Each row is a point on a landscape with many valleys, with its height.
From any point a ball takes the steepest step (drop divided by distance) to one of its 2 nearest points. It stops when none of these is lower. Distance is the straight distance between rows; heights are no part of it.
Z512 h=43.7: [ -2 -11  -1 -24   7   2   1   6 -33 -55 -34  -4  -6 -25  56 -74  27 -24
 -66 -34  -5 -31   8 -22  -4 -17  -2  -5  49   2  40 -32  -4  28]
Z462 h=19.1: [-63  17  21  82   7  13  44  33  -5  39 -28 -17  -4   5  -2  60  18  52
  19  -1   7  44  21  -3  26  25 -20 -15  55 -30   9   8  39   3]
Z156 h=15.5: [ -2  -8   8 -33  -6 -33 -26  23   0 -21   3 -16 -19   0  19  -4  43 -72
  19  31 -34  -9  28   9   4  -7  21  -7 -33  50  20 -19 -15 -28]
Z87 h=36.6: [-16  55 -47 -15 -13 -38  -3  14  -6  44  -5  41   4  23  10  11 -33  19
  18 -17  25  25 -19  33 -15  -3 -14 -23 -23  42 -13  -9  50  18]
Z157 h=11.8: [ 22  16 -26 -40  -2  -7 -21 -11   9 -22  13   3 -19  37 -10  -6  10 -29
  -7  24   9   8  26  37  36  -8  28  -6 -41  56 -20  14 -58 -20]
Z833 h=14.5: [ 19  22   0 -17  23  18 -13 -36  16 -23  30 -52  21  -6 -30  20 -23   8
  21   2 -36 -23   8 -22   1  10  34  14 -48   7   9  23 -10 -12]
Z980 h=1.9: [ 38  16 -32   6 -37  13   2  29  16  15  28   8 -21  36 -26 -19   2 -36
  16  -6  10  20  14  53  16  15  20 -15 -23  47 -16  33 -34 -35]
Z454 h=56.9: [  9 -18  12 -51  -9  53  25  11 -19 -39  13 -10 -18 -21  11 -43 -16 -48
  -4 -13 -26  11  11  15   7  -9 -16   2  -2 -11   9  31 -50 -10]
Z459 h=62.0: [ 13   5  12  13 -24  11  34  67 -22 -27 -13 -19 -27 -19  19 -57  29 -38
  -6 -24 -35   9  -2  36  17   7  16 -37   3  23  37 -21 -20  -8]
Z350 h=36.4: [ 37   0  -4 -15 -14 -29  -1  11 -30 -12 -25   4 -13 -20  31 -53  33  -8
 -17  29  10 -28   9  23   9   4  27  -3 -32  31  41 -46 -30  26]
Z823 h=46.1: [  4 -22  -8 -14  30  25   8  -6 -15 -42 -13  30  11 -20  31 -81  26 -38
 -59 -55   6 -25  -3   5 -33 -33 -19  25  59 -18  17 -20   8   3]
Z811 h=63.2: [  4 -16  -9 -23  25  15 -19   5  10  -1 -21  32  24 -17  22 -34 -13  28
 -28 -55   8 -16 -29 -32 -16 -12   0 -20   2   9  11 -58  43   4]
Z884 h=5.1: [ 54  36  13  74  -3  38 -16  24  25  14  -5 -36   5  22 -40 -20   7  -7
  32   4 -29 -46  35  14   4  28  12 -17 -24  40  15   5   2 -36]
Z771 h=24.9: [ 31  13   4 -43   7  26 -21  14 -46  15 -18 -21   4   0  45   4 -37 -44
  18  13 -75 -21  10 -19 -28 -13 -26 -26 -23  27  42 -12 -14  -8]
Z858 h=47.6: [ -2 -49   8  15  -6  -1  20 -37 -27  12 -20  44   8 -24  16 -14  36  11
 -34  -3  41   9  -6  17 -41 -16 -34  42  27 -74  -5 -17  -6  29]
Z339 h=42.2: [ 13  -5  13 -50  28  15 -41 -37 -63   4 -22  12  20  32  20  25 -52 -48
 -11  45 -14   1  14 -36 -10 -23 -28  -4  -8 -36   0  17  -3  12]
Z44 h=39.4: [  6  35 -16  28  31 -17  28   4 -37   7 -10  -6  40 -27   2  -5  18  13
  -9 -12 -26 -26  -1   2 -17   6   9 -12 -35   5  26 -21  22  15]
Z970 h=23.3: [ -8   5  -6  42   0   1  42   7   6 -21  15   8   6 -35  11 -24   4  44
  -4 -42 -11   8 -54 -39   2  24  13 -17   2 -39 -23  -4  52  28]
Z316 h=38.0: [-19 -31   2 -51  15  43  -7  -6  13  30 -11  16 -10  19 -20  30 -31  33
 -17 -18 -12  29  18  15   5 -24 -31   3  36   4 -28   6 -30 -15]
Z579 h=19.7: [ 34  34  10 -11  -6  35  -1  41 -19  23 -21 -25   4  21  25 -13 -17 -27
  20  -3 -74 -32  15  19 -15   7 -16 -24 -18  39  26 -20 -22 -17]
Z937 h=37.3: [ 30 -26  14 -34   2  11  -3 -48 -59 -58  -3 -15 -21  -8  50 -48   0 -51
 -35  27  -8 -34  -6 -32   3  17  13  -4  25 -26  25 -23  -9  53]
Z676 h=40.3: [ -2   1  25 -36  38  29 -40 -37  -8   9 -22  11  39  22  -3  52 -52  -5
  -5  21 -40  -6  11 -26 -29 -20 -27   5 -12 -36   2   8  21  -8]
Z268 h=32.5: [-18  11  14  24 -11   1  40   8 -12  46 -44  24  26 -20  28  40   6  51
  16 -22 -18  24 -13 -19   2  25 -31   3   6 -32  -4 -23  40 -18]
Z760 h=45.7: [ 51 -27  27 -10 -18 -15 -35 -56  -8  -4   5  16   3 -33  12   9 -12   7
  -1  36  23 -14 -12 -57 -12  15  16  14 -26 -46   6 -19   5   6]
Z346 h=18.9: [-43 -10  18  13  28 -50 -30 -12  41  41   4 -12 -22  22 -51  69  -6  12
   5  60  -1   0  26  26  23   4 -10 -11  31  27 -44  28 -13  18]
Z219 h=10.1: [  6 -10  29   1  26  44 -46   0 -10 -61 -22 -29  19 -15 -31  10 -35 -17
   1  19 -58  -3  19 -15 -17   0 -14  29 -34 -43  27  -1 -12 -18]
Z726 h=24.4: [-33 -31   4 -59  -5 -30 -27  12   7 -13  11  13 -18  -8  -2 -16  29 -43
  -5   0  26  11 -15  14 -12 -32 -19 -18  27  11  -6  -6  -4   0]
Z622 h=46.4: [-18 -53  23  15 -26   5  25  -9  -5  22 -15  24  -8 -36  -1   4  47  29
 -22   0  37  24  -2  18  16  -1 -16  19  13 -61 -16 -12 -20  16]
Z161 h=20.8: [  2  20 -26  82   8  25  59  21 -13  11   7  -5  -3  -7 -38 -15  17  31
 -11 -42  12  38  -8  22  28   8  27 -27 -18   1 -18   8  21   3]
Z623 h=9.9: [ 24  43 -50  32 -31  -9  13  25 -12  27  12  19 -29  55 -26 -15   7 -16
  12  -6  31  29  12  79  15  24  11 -13 -23  44  -4   7  -6 -12]
Z815 h=59.4: [ 26  20  17   7  38  27 -27  37  31 -32  26 -29   7 -15 -17 -16 -39  30
  19  10 -31 -41 -31 -39 -15  -6  18  -3 -19  52  28 -36  -5  -6]
Z467 h=39.2: [  8 -10  21  53 -30  55  35  51  16  31  10   6  -4 -19 -15   7 -12  14
  14 -49  -5  47 -29  -3  -5  30 -19 -20   0 -23  -5   6  38 -24]
Z732 h=10.2: [  0  20  42  65  -8  11   3  -3  47   5  -1 -61  32  12 -33  62  16  20
  55   9 -26   5  27  -2  -1  30 -12  43   8 -33   2  32  19 -55]
Z696 h=12.2: [ 16  -9 -11   0 -11  52   4   4  10  16   5 -20 -32  34 -48   2   4 -33
  31  -1   1  30  26  66  21 -25   7   3  11  31 -22  44 -51 -22]
Z374 h=34.5: [-37 -25  20 -24   6   6   0   7  34  26 -14  17 -42   1 -25  42 -28  30
   5   4  17  36  15  38  23  -8 -23   2  67   8 -33  19 -39  -5]
Z744 h=43.9: [ 15 -23  -6 -55   6  12  -1 -13 -48  21 -44  32  15  16  26 -25  -8 -38
 -35   2   9 -14  26   0 -14 -35  -6  -3   1   6  23 -21 -29  13]
Z671 h=10.9: [ 31 -35  27 -13   1   6 -16  13  -9 -42   3 -35  -9 -16  -4  -5  20 -47
   0  26 -28 -26  29  -9   0  -6  34  17 -32  12  19 -25 -48 -17]
Z880 h=49.6: [ 11 -48  19 -41   6  35 -30 -21 -25 -30  -5  23   1   3  13 -29 -16 -51
 -24   4  -1  10  -3  -8 -40 -17 -49  16  35 -62  20  -6   4   9]
Z174 h=29.7: [-42 -23  10 -31 -14 -19   1 -12  22   3   3  35 -40 -12  -6  29 -32  28
  -4  18  31  24 -18   3  18   6 -29   7  77  -9 -31  18 -30  43]
Z373 h=39.0: [  9  76 -54 -11 -11 -59  -9  -6  30  45  17  19  12  32  -6  41 -10  18
   7  35   7  -4 -14  33  -4  -1  -9 -19 -29  35 -18  24  16   1]
Z354 h=23.1: [ 25  13 -11 -50  -6 -20 -39 -32 -30 -37  23  -3  -4   9  29  10 -42 -42
  -2  28  18 -21  29 -49   8 -13  51  16 -45  45 -23  29 -60 -31]
Z869 h=45.6: [ 23  65 -26  -6 -30 -36 -31   1  -8   4  18 -22  14  41  26   0  -7 -55
  49  27 -23 -33  18  16 -14   1   5   7 -40  64   2  38 -12 -36]
Z154 h=9.8: [-26  43   3  42  -9 -37  -1   8  37  72 -11   5 -14  56 -31  50  36  53
   9  25  34  17  28  25  40  34 -26 -11  20  37 -18  -1  36 -13]
Z59 h=27.8: [-33 -37   9 -23  -9 -15  -8   4   5   3  -1  16  -4 -14   9  -9  20  -4
  -3 -13   1  19 -26 -17 -38 -12 -29  -7  10 -32 -14 -23  29   9]
Z794 h=20.5: [-23  -2 -12  76 -30   1  73  34 -17  38 -21  53 -14   7  -9  -2  38  41
 -32 -32  63  36   0  42  18   2   3  21  19  28   0  10  22 -18]
Z905 h=29.2: [  5  -7 -19  -6  -3   4  13  -6  10 -36  46  -1  -8 -32   8 -43 -17   6
   5 -23   3   0 -59 -38 -11  27  10 -13 -11 -36 -10  15  15  35]
Z230 h=51.5: [ 30 -48  30 -56 -16  26 -24 -19 -37 -36  -8  24  -4  -6  19  -4 -24 -62
  -4  28  12   3  10 -12 -31 -29 -15  24 -17 -41  12  19 -47 -15]
Z397 h=41.1: [  4  70 -23  30 -32 -55  -2 -34  41  41  42 -11   8  40 -25  58  -1  15
  38  37   9  -9   7  26   3  20 -15   0 -20  17 -44  63   4 -23]
Z381 h=54.3: [ 37 -33  21 -69  -5  57  -1   4 -23 -26 -10   2  -6 -15  36 -42 -25 -41
 -22  -7   2  -3   9   6 -14 -18 -30  16  13 -16  33  14 -79 -27]
Z33 h=25.5: [ 48  22  -9 -10 -14  39 -18  -9  -5  16  29   1   5 -13   6  18 -71   3
  60   2 -39 -15   5 -20 -27   6  -9  14 -40  11  -4  20 -39 -17]
Z659 h=24.6: [-34 -15   3 -21 -34   5  21 -16  16   5  11  35 -15 -15  28  18 -13  45
  19   6  16  42 -26 -23   4  15 -44  15  64 -30 -36   5 -14  19]
Z191 h=23.0: [ -7   2 -12 -22 -36 -20  -3  35  13 -29  53  -4 -23  -8   2 -17 -12 -53
  51 -11  -7  31 -18  -1 -22  -8  13 -16 -10  18 -16  33   8 -20]
Z182 h=17.8: [ 35  20 -16 -24 -11  -3 -29 -18  -7 -21  12   2 -14  19  15  -8 -18 -19
  28  15  -8 -25  38   2  18   0  47  30 -50  60  -1  14 -70 -45]
Z768 h=34.3: [ 35 -10  -7 -53  -2   3 -53 -13  10  24 -11  24   4  18   8  28 -38  -5
  12   1  -6 -14   1 -28 -19 -17   0  -2 -21  45  -8 -17   4 -49]
Z494 h=40.7: [  0 -12   5 -26  45  29  12  -3 -17 -73 -21 -30   4  -3  24 -48   1 -13
 -51 -27 -47 -25  18 -18  21 -10   7 -18  32 -20  13 -18 -14  29]
Z31 h=44.2: [ -8 -16   2 -75  10  -1 -34 -19 -58  17 -13  30  -1  15  33   4 -19 -70
 -34  39  10   2   8 -12 -22 -46 -23 -19  27 -20  -6   2 -19  38]
Z750 h=15.9: [  2  21 -25  65 -26   8  37  23  -4  28  -1  35 -27  22 -29 -21  30  11
 -26 -35  54  30  -1  56  15  17  21 -15 -10  30  -6   5  17 -14]
Z931 h=30.4: [ 52  14  -5 -10 -25   5 -33   2  16  31  15  27  11  10  10  16 -59  -2
  45  -7 -23 -32  -9 -15 -31  -5  -4  10 -41  53  -8  -1 -14 -41]
Z657 h=38.2: [ 24   6   2  21   4 -17 -10  29  -6  11  -9 -11   3 -28  -2 -18  38 -11
  -3   1   2 -28   6  27  -9  10  29 -19 -54  20  28 -47   1   8]
Z629 h=14.9: [-52 -13   2  12  15 -43 -13  41  21  34   7  10 -27   9 -40  33  12  -1
  -4  22  25  19   4  23   2   5   2 -33  44  21 -29   3  20  14]
Z515 h=34.1: [ 19 -10 -13 -34   1  24  -5 -32 -22 -69  35  -8 -13 -35  33 -54 -15 -26
 -11   0  -3 -20 -30 -34 -19  18  15  -7  11 -29   9 -20  -5  50]
Z807 h=43.8: [ 39 -36  12  17   9   9 -19 -23   8 -16 -14  13   6 -35   3 -23  20  41
 -37   0  24 -23 -17 -35  -4  11  15  20 -22 -39   1 -53  -8  11]
Z632 h=48.4: [ 35  38 -44 -28 -53 -39 -25  21 -16   7  13  -4 -25   0  47 -17 -45 -47
  43  14 -16 -30 -17  -2 -16   0   9  -6 -37  65  14   6 -14 -12]
Z599 h=25.3: [  5   2 -22  42  12  42  51  16 -11 -11   2   4   0 -34 -17 -36  12  22
 -35 -47  12  18 -24  24  35   2  29  -4  -6 -13 -23  17 -16  18]
Z752 h=40.5: [-28   3   0  33  34 -19  18   3 -32 -10 -21   7  44 -36  12  10  31  23
 -22  -9 -12 -28   3 -17 -35 -19   1  -7 -23 -50  12 -20  60  17]
Z607 h=42.8: [  0  58 -12  14  -6 -38 -25 -19  22  26  46 -15  21  48 -30  42  -7 -26
  47  12  -6 -23  25  20  -1   1  -8  16  -9  41 -47  87 -20 -26]
Z313 h=2.4: [-23   8 -13 -20  48  12  -1  26  35 -24  -1 -32  21  22 -46  -5  12  18
 -37 -21 -14   6   8  -1  42  -5  12 -44   2  15   2 -13  20  -9]
Z382 h=42.1: [  5 -18   8  29  30  -3   8 -38  -7 -19 -29  16  21 -24  12 -12  18  49
 -41 -24   8 -30  -5 -34  -8   7  19  13 -15 -59 -13 -38  36  25]
Z183 h=36.8: [ 38 -17  -8 -57 -23 -28 -20 -42 -70 -24  -3  -5 -17  -7  58 -30   2 -60
 -17  37   6 -27   0  -9   8  -4  15 -13  -7  -8  19 -14 -13  46]
Z468 h=63.4: [ 45  12 -18  54 -29   4  40  57 -30   6 -14  -5 -22  -5   2 -56  15 -25
   6 -16 -21  -1   4  49  23  24  13 -16 -14  40  38 -17 -38  -6]
Z260 h=21.9: [-47  -5  27  37  19 -23  -8   4  49  23  27 -59 -26  24 -72  60 -11  -7
  26  52 -14  16  28  11  15  20   0  -8  54   8 -24  44  19  13]
Z206 h=64.5: [-10   2 -29 -61  -2  -7 -37   9  12  -4  -9  25 -10   3  31 -41 -20  -6
 -17 -49  22  -1 -19  -9 -11 -17   3 -32  -4  37  25 -24  44  12]
Z864 h=31.1: [ 13 -32   6  14 -34  -7   7  59 -16  20 -21  12 -10 -39  27 -53  20 -44
   2 -33  28 -11 -36  22 -34 -11   5   1 -10   7  53 -27 -12  10]
Z470 h=59.8: [ 19 -12  16 -35 -27  13  19  41 -22 -53  -3 -20 -37 -24  49 -57  -2 -31
 -10  -9 -48  -1  -1  22  10  -8 -10 -13  19  31  36  -8 -35  -4]
Z223 h=13.9: [-10  10  23  81  -5  39  17  22  39   7 -16 -77  11  19 -48  51  19  39
  10   4 -24  18   6  -2  36  16   6   0  12 -62   4  19  28 -35]
Z802 h=47.1: [ 71 -23  -7 -19 -12  -9 -22 -57 -44  17 -19  35  14  -7  11 -13 -31  -1
 -20  30  46 -30 -10 -34   1   9  23   3 -30 -30   2 -31 -12  31]
Z365 h=28.3: [  5 -37  -2  26 -27 -16  42  28 -23  35 -40  49  10 -34  21 -60  19  -8
 -15 -55  46 -21 -20  37 -34 -20   7  24 -13   4  53 -21   1  11]
Z911 h=27.7: [-36 -18   9 -16   4 -12  -3 -63  14  -3  12 -28  -8   6 -24  60 -33  41
  36  39  -2  25   6 -13  27   1  13  34  16 -30 -42  39 -37  16]
Z908 h=23.5: [-36 -25 -16   9   4 -40  13 -27  14 -12  17  42 -26  -2   5 -29  40  48
 -36 -15  49   7 -29  -2  13   4   0   9  46  -8 -28   9  18  38]
Z777 h=35.8: [ 29  10  12  26 -24  15  13  25  21  52  -8   9  -6  -9  12  21 -28  33
  40 -24 -19   8 -37  -6 -26  28 -15  -7  -9 -12   4 -15  31 -35]
Z502 h=32.1: [-24  13 -46 -17  22 -52  22 -39 -44 -21   1  46   8  12  25 -39  33  -6
 -38   6  43  -4   8  25   1 -26  29   1 -11  22  -8  -6  29  58]
Z887 h=47.9: [-18 -46  12   3  22  13  -1 -16 -41 -20 -24  39  27 -15  22 -43  22 -31
 -52 -35  19  -5  -5   1 -49 -32 -30  33  35 -61  10 -17  11  20]
Z78 h=34.2: [-11 -35  -3 -32  19  18 -22 -55   8 -64  48 -24  -8   8  -8  -8 -29  -1
   1  19 -19   8  -1 -37  -1   3   9  14  -5 -69 -14  29  -7  31]
Z367 h=41.3: [  3   3 -26 -44  13  33  10   6 -16  33 -11  32  -3  23  -2  -9 -18  -1
  -9 -25  -6  16  10  22  -2 -25 -17  -7  -4  21  -8  -2 -27 -11]
Z561 h=10.4: [ 57  29  -7  60 -26  21 -16  11  17  61  -7  -2  22  38 -28   5  23  19
  25  -2  -6 -25  36  32  14  26   2  -8 -30  15   1  -9   4 -29]
Z850 h=61.7: [ 14  20   7  27  27  21 -11  37  25 -11 -10  -8  15 -22  -8 -20 -17  39
 -17 -37 -10 -17 -42 -25  -3   8  13 -24 -10  12  26 -40  34  -8]
Z582 h=24.5: [ -6 -39   3 -18  -8  24 -10 -53  17  -1  11 -28 -20  19 -36  51   4  32
  18   9   6  25  18  29  28 -18  21  36  -1 -11 -48  31 -54   5]
Z16 h=26.7: [  7 -23   5 -57  14   2 -47 -52 -17 -33  12  -4  12  18  -2  31 -33 -36
   1  17  20  -5  31 -47   8 -24  35  26 -43   6 -25  31 -40 -29]
Z645 h=13.3: [-34 -17  15 -24   8 -41  -8  -9  67   3   4  -9   2  25 -31  31  21  66
 -12  13   9   5   9 -23  53  22   8   7   0  -1 -27 -19  21  -9]
Z88 h=4.9: [ 21   0  30   3  44  33 -27   9   2 -55  -5 -44  20 -20 -10  -6 -19 -31
   9  43 -64 -30  24 -22  -4   0  12  14 -32  -6  38 -24 -42 -14]
Z795 h=12.7: [ 16  47  -7  54  -9 -19  17  15  10  82 -15   6  22  45 -21  38  53  42
   0   3  19  -7  31  26  24  25 -25 -15 -11   7   3   4  41 -29]
Z82 h=20.1: [ -7 -26 -22 -53   0  48  -7 -18   9 -17   8 -32 -18   4 -27  13  -6   6
  10  -6   8  22  16  38  36 -34  24  18  -1   3 -32  49 -63  -2]
Z652 h=34.6: [-33  37 -61 -13   3 -47   8   9 -30   4  -3  54  -6  19   6 -15  -1   3
 -20 -15  26  22  -2  54  -6 -21  11   5 -15  54   1  -7  28  33]
Z194 h=13.6: [-54  17   2  17  30 -34  59 -24 -10  29 -13   7  27 -14  -9  36  23  60
 -13  -4   7  16   3   3  11  -3   1 -10  11 -18 -26   6  51  27]
Z262 h=11.5: [-24  31  -3   8 -28 -31  27  10  21  23  21  11 -23  -1   1  25   8  42
  26   6  17  22 -34  -6  27  32 -13 -14   9  -4 -31   9  32  -8]
Z817 h=53.0: [ 40   3  -2 -24 -37 -23 -12  22 -12 -31  21 -11 -55 -18  52 -30 -44 -23
  52  25 -27 -22 -15 -21  -8 -13   5  -2 -13  80  40 -24 -40   0]
Z517 h=18.0: [-56  27  -1 -11 -10  -3  36   7  46   6   4  -4  -3  -5  13  46 -20  44
  47  10  14  51 -16 -29  41  32 -15 -10  52 -10 -28  12   7   0]
Z773 h=67.4: [  1  -9 -23  27   5 -29  -3  12 -26  -6 -46  13  14 -44  38 -52  17  10
 -13 -19  14 -59  -9 -18 -30 -34  25  13 -20  36  59 -64  33  43]
Z393 h=18.1: [-36  -1   0  31 -13 -41  32  21  13   0   0  33 -18  -8   2 -12  43  52
 -19 -22  55  24 -38  -8  32  24   4   0   3   1 -11 -16  48  10]
Z655 h=37.1: [  7 -27  13  21  10  47  16 -16  19 -17  25 -16   7 -38  15 -70  33  -1
 -77 -34  36   5 -45  31  23  -4 -15  41  41 -54  -9  33 -38  11]
Z586 h=28.8: [-35  -3 -36   4  24 -37  42 -46 -19  -8   8  53   4  -4  18 -42  28  26
 -34 -11  44 -16   0  19  -7 -34  18  27  41   5 -34   1  30  50]
Z270 h=16.3: [-65  26  29  43  45 -25  47   1   8  35 -24 -17  28   3 -29  55  17  50
  -2   8 -16  11  13  -2   5  11 -35 -14  47 -16   7  -3  41  21]
Z901 h=37.4: [ -13  -30   -1  -34   36   39  -15  -32    3 -103   -1  -42    9    1
    3  -32  -16  -34  -34   11  -36  -15   20  -27   19    6   16   20
   -1  -46    7    7  -30   33]
Z189 h=31.6: [  1 -14 -22  13  21  44  52   1   5 -51   8  -4   2 -25   4 -64  21   0
 -64 -53  24  14 -36  20  27 -11  10  11  36 -21  -6  23 -36  16]
Z15 h=19.8: [ 50  30  11 -25  21  38 -24 -32 -18 -29  33 -33  20  -4  15  18 -75  -1
  43  17 -38 -26  10 -45 -28  -7  28   4 -31  20  21  27 -26 -16]
Z167 h=44.3: [ 23  36   4  29 -21 -33 -43  -9   1  19  34  -8  32  31   1  17  -1 -50
  57  -6 -12 -28  38   4 -13   2  -6  20 -36  45 -33  47 -15 -48]
Z391 h=30.7: [-18 -22   2 -35 -12 -11 -22 -62  -3 -29  22   5   7   4  -8  50 -35  17
  14  43   1  18   4 -34  -2   8 -16  18  23 -67 -40  34  -1  29]
Z211 h=4.8: [-63  17   5   4  -2 -58  24  -8   2  40 -21  34  -5 -18   9  48  32  51
  30  41  55  20  -5 -14  17  32 -19  -3  49 -14 -21 -16  -3  33]
Z593 h=66.6: [-15 -11 -53 -16 -23 -38  -7 -14 -40   2 -24  25  -8 -22  57 -57  16 -26
   0 -37  30 -37 -20 -11 -28 -30  16   7 -16  24  46 -26  45  47]
Z276 h=12.9: [ 41  34   8  36  22  48  -7  58   2  10 -26 -33   9   6 -12 -15  -3   4
   8  -4 -42 -42  21  15   0   7   7 -33 -10  38  35 -40 -25 -23]
Z92 h=38.6: [ -6  22  18 -42  20 -14 -31 -60  24  18   2  -9  32  39 -11  86 -40   0
   2  35 -24   4  16 -45 -17 -22 -17  18  -4 -11 -13  24   9 -29]
Z487 h=45.4: [ 21 -51  17  -4 -20  13  -4 -34   7  20 -18  11  -3 -25 -20   3  38  27
 -27  20  28  17  10  14  16   7  17  22 -25 -42 -16 -22 -36   3]
Z843 h=19.9: [-15 -27   8 -50 -20 -24 -33  24   2 -41  31  -4  -8  -6  10  -5   6 -75
  33  12   6  12   3   5 -22 -22   2   9 -14  24 -10  16 -26 -32]
Z944 h=17.7: [-22 -12   7  36  14  15  27   5   6 -20  10 -29  14 -21 -28  12   4  25
  -2 -16 -24  31 -22   1  10  21  -8 -11  -8 -60 -16  13  21  11]
Z633 h=17.2: [  2  28  25  78  33  25   8  21  27  20 -22 -42  34   4 -36  44  25  23
 -18 -20 -31 -14   5   3  -4  10  -2 -10  -9 -45  14 -15  41 -23]
Z448 h=14.2: [-19   1  13   9  27  21   0   3 -12 -40   7 -20  22 -14 -20  -6  -9 -14
   8  10 -58  21 -11 -10 -21   5 -29  -3 -18 -69  11   0  15  17]
Z247 h=65.6: [-17   1 -41 -49  11 -27 -16 -25 -13 -21 -10  21  -5   6  51 -65   8 -26
 -16 -42  17 -19 -20 -19 -14 -33   2 -10  28  43  17 -15  57  33]
Z348 h=56.7: [ 32  13  16  -5  -9   7 -33  33  16 -39  22 -31 -16 -10  22 -24 -28  -4
  48  29 -28 -37 -10 -29 -14  -4  18   1 -20  79  37 -40 -31   1]
Z855 h=17.5: [-33  28   5 103 -12  32  40  29  20  45  -2 -60  -6  21 -53  57  32  40
   7   6  -1  38  10  -2  25  16   1 -22  58 -29  13  24  45  -3]
Z147 h=13.5: [ -2  24  33  46 -21 -10  -3  10  62  17  33 -43  14  31 -26  57   2  -3
  41   0 -18  -7  13  -7 -16  32 -13   6  10  -5 -16  45  43 -54]
Z733 h=34.7: [ 22 -35  33  36 -27  15   6  58   6  -5   6   6 -12 -46  -7 -29  13 -35
  18   2   9  10 -33  18 -20   9   5  19 -28 -22  25 -19 -34 -20]
Z968 h=17.9: [  2  -2   4  31  -3   0  -6  24  37  -3  63 -21  -8   6 -28  21   8 -23
  51 -11  -5  16  -9  -9 -13  15   9 -13  -6   9 -18  36  26 -47]
Z396 h=30.5: [-26 -13  28  -6 -12 -10   7  10  13  23 -34  37  10 -25  49   9  13  39
   8 -32  -1  19 -31 -36 -13   8 -39  14  13 -44  10 -34  53  -8]
Z757 h=36.9: [-12  -4   6 -39  -3 -34 -49 -18  29  39  -1  13  23  39   6  73 -23  -7
  13  24  -4  -9  17 -35  -4 -23 -14  16   3  15 -30  11   3 -45]
Z954 h=38.1: [ 13 -19  27  66 -31  36  15  62   5  14  -2  -6  -7  -6 -24   0   8 -34
  17 -20 -11  29 -15   0 -22  25 -17 -14  -5 -29  14  -4   4 -47]
Z682 h=8.9: [-43 -23  11 -11  37  10  -9  -4  53  -6 -14 -29  15  17 -43  38  10  48
 -26   2  -6  12  13 -13  45  -3  10 -15  25 -20 -23  -9  28  -9]
Z258 h=34.4: [  7  13 -28 -46  -9 -42  -6 -20 -42 -10  -2  17  -6   8  34 -53  42 -22
 -30  21  33 -12  -6  21   0  -2  33  -3 -24  10  19 -24 -16  53]
Z615 h=12.3: [-55  16  11  44  15 -53  -6  28  11  57  -8   5 -16  28 -47  55  33  23
   1  21  31  18  16  17   7  16 -25 -33  41  35 -12 -15  50   5]
Z401 h=20.6: [-30  25   8  65  13  -7  37   3  44  36  29 -48 -12  41 -63  47  -5  34
  -1  19   7  25  17  11  20  22 -14 -21  50   7   3  31  45   1]
Z128 h=24.8: [-16 -24  11  57 -10   3  71  39  -8  25 -39  59  17 -34   3 -23  35  17
 -41 -45  53  -2  -4  34  -5 -18  -1  36   2  -2  16  -4  15 -28]
Z48 h=10.0: [ -6  21 -15 -45  42  13  -6 -15  28 -16  34 -41  29  30 -35  21 -16   0
  -6   6 -37 -10   4 -16  17  -6  10  -9 -16   9  -1  15   8  -9]
Z721 h=9.2: [-44   6  10  -6  22 -39   9 -45  11  23  -7   4  -1 -14   1  50  -6  64
  14  36  16  25  -4 -18   7  21 -16  -9  31 -39 -28  -2  20  57]

Where does a ball stop that starts at each point below?
Z31 -> Z313
Z760 -> Z262
Z247 -> Z262
Z397 -> Z262
Z487 -> Z262
Z459 -> Z980
Z937 -> Z88
Z494 -> Z980

Call two points neighbours if one is among the 2 nearest of the other. Go from one point of each pair to the other, from neighbour to neighbour, staying as low as possible. Name the highest point that can't be avoided.
Z262 and Z223 -> Z462
Z980 and Z313 -> Z467
Z223 and Z88 -> Z944
Z313 and Z884 -> Z260
Z884 and Z154 -> Z795
Z313 and Z262 -> Z645
